Points on a hilly landscape, in no order, each with its height.
A ball rolls from a point to whichever of its 6 nearest points has the largest drop for the distance, and stops where none of them is lower. Distance is the straight distance between rows; heights are no part of it.
zake height 379: [-10   3 -18  -6  25 -12   4 -10 -26   9  15]
sor height 422: [  4  18   9  -2  32 -14  -1  21  -6  -2  16]
sutu height 578: [ -9   5   1  13 -20   4   4  12  23 -16 -24]
Fava height 247: [  9 -19  -2  -8 -20   9   6 -34 -11  16   8]
tekov height 355: [ -4 -10 -10   3 -17  13  -1 -18   3   5 -15]
zodo height 130: [ -5 -10  -9   1  -9   9  -4 -12   4   6 -13]
mibe height 211: [-2  3  1 -3 19 -6 -6  9  1  3  1]
Nates height 329: [-7 -6 -5  0 10 -1 -8  0  0  4 -5]
vulem height 317: [  1  11   3  -5  30 -12  -4  18 -10   0  14]
puf height 623: [  1   4  16   6  -7   2  -5  21  21 -13 -12]
kozog height 327: [-10  10 -12  -4  35 -15   2   7 -19   2  15]
dap height 458: [ 18 -21   9  -3 -36  11  21 -30 -11  15  14]
pibi height 544: [ -4   6   6  13 -12   4   0  16  22 -13 -18]
Rivu height 381: [-6 -1  2  3 11 -2 -9  9  4  2 -4]
fir height 280: [ 5  9 12 -1 20 -6 -9 24  3 -2  8]
Fip height 343: [-11   7 -20  -6  31 -15   8  -5 -29   8  18]
zoko height 490: [ 20  15  31  -1  -7  -1  -3  25  15 -16   3]
zipa height 348: [-6 -9 -9 -5 10  0 -5 -8 -3  8  0]
Vodad height 390: [  3 -12 -10  -9   1  -1   4 -26 -25  18  16]
sigev height 545: [ 30  20  30 -12   4  -9  -6  21   4 -16  21]
penub height 539: [ -4  -1   4   8  -4   4  -7  11  16  -6 -13]
vide height 49: [  0 -13  -8   5 -37  15  11 -29   0   1 -11]
vola height 394: [-12  -1 -10  12 -21   8   3  -2  16  -8 -25]
Pera height 373: [ -4 -14  -8   1  -7  10  -3 -14   1  10  -6]
feb height 364: [-10  -6  -7   8 -15   8  -3  -2  11  -3 -20]
togu height 531: [  8  12  21   6 -11   0  -5  29  22 -18  -7]
bolu height 229: [ 10 -20   1   0 -37  15  15 -34  -8  12   5]
buri height 573: [ 0  4  7  1 12 -3 -8 16  8  2  0]
zogad height 68: [  6 -17  -9  -9 -11   4   6 -28 -19  15  12]
pef height 530: [ 26  17  31  -8   3  -7  -7  24   6 -15  16]
Deba height 737: [ 6  7 17  2 10 -5 -7 22  9 -6  0]
kikuv height 541: [16 16 26 -7 13 -6 -7 25  7 -8 12]
Vetin height 518: [ 22  18  31  -3  -6  -3  -7  26  10 -20  10]
dof height 206: [  0 -17  -9 -10  -6   7   0 -24 -12  15   6]
Dod height 233: [-6  5 -4 -3 26 -8 -6  8 -7  5  7]
Mase height 91: [ 11  11  22   2  -3  -2  -6  25  17 -13   1]
vob height 359: [ -1 -17 -11   0 -21  12   1 -23  -4   9  -7]
Kofan height 113: [  8 -17  -3   3 -37  12  14 -34  -4   7  -2]
Mur height 478: [ -9   0  -2  11 -10   5  -2   7  18  -7 -18]
fef height 365: [ -5  -8 -11  -2  -1   6  -5  -8  -1   9  -4]
Sapi height 92: [ -8 -10 -11   8 -31  13   6 -22   9  -3 -17]
zagom height 300: [-10   7 -12  -7  30 -11   2   0 -18   4  13]
rera height 132: [-13  -3 -17  11 -31  10  12 -13  15 -12 -28]
mozep height 480: [-10  -3  -2   8  -5   5  -5   6  12  -1 -17]
dav height 361: [ -3 -14 -15  -8   6  -2   3 -24 -19  16  11]
rek height 181: [-11  -8 -11   8 -23  10   1 -15  11  -2 -21]
baf height 540: [ 17  21  23  -7  24 -12  -2  26  -3  -9  20]
mal height 572: [ -3  18   1  -4  38 -18   3  19 -16  -4  20]
mav height 299: [ -7   0 -16  -7  24  -8  -2   0 -15  12   9]
lepez height 340: [-13  13 -18  -4  34 -15   7   1 -32   0  16]
Fupiz height 71: [ 2  7  4 -3 22 -7 -6 13  3  2  5]
daga height 595: [-15   3 -19  16 -35   7  19 -11  16 -16 -29]
Das height 362: [ -6  -7 -13  -5  12  -1  -3 -13 -12  13   6]

Two balls start at each pair of points below. Name the first point that both come to, or write none.
kozog, mal => Fupiz
sutu, Nates => none
daga, bolu => vide

Where does a ball stop that starts at each point below?
kikuv => Fupiz
zake => Fupiz
Das => zogad
mav => Fupiz
baf => Fupiz

Call two points neighbours if one is among the 6 nearest of the other. Go from one point of each pair to the other, from neighbour to neighbour, staying as low as possible. Name the highest point that can't be avoided.
zodo, Mase => baf
zodo, vide => rek
zodo, zogad => bolu
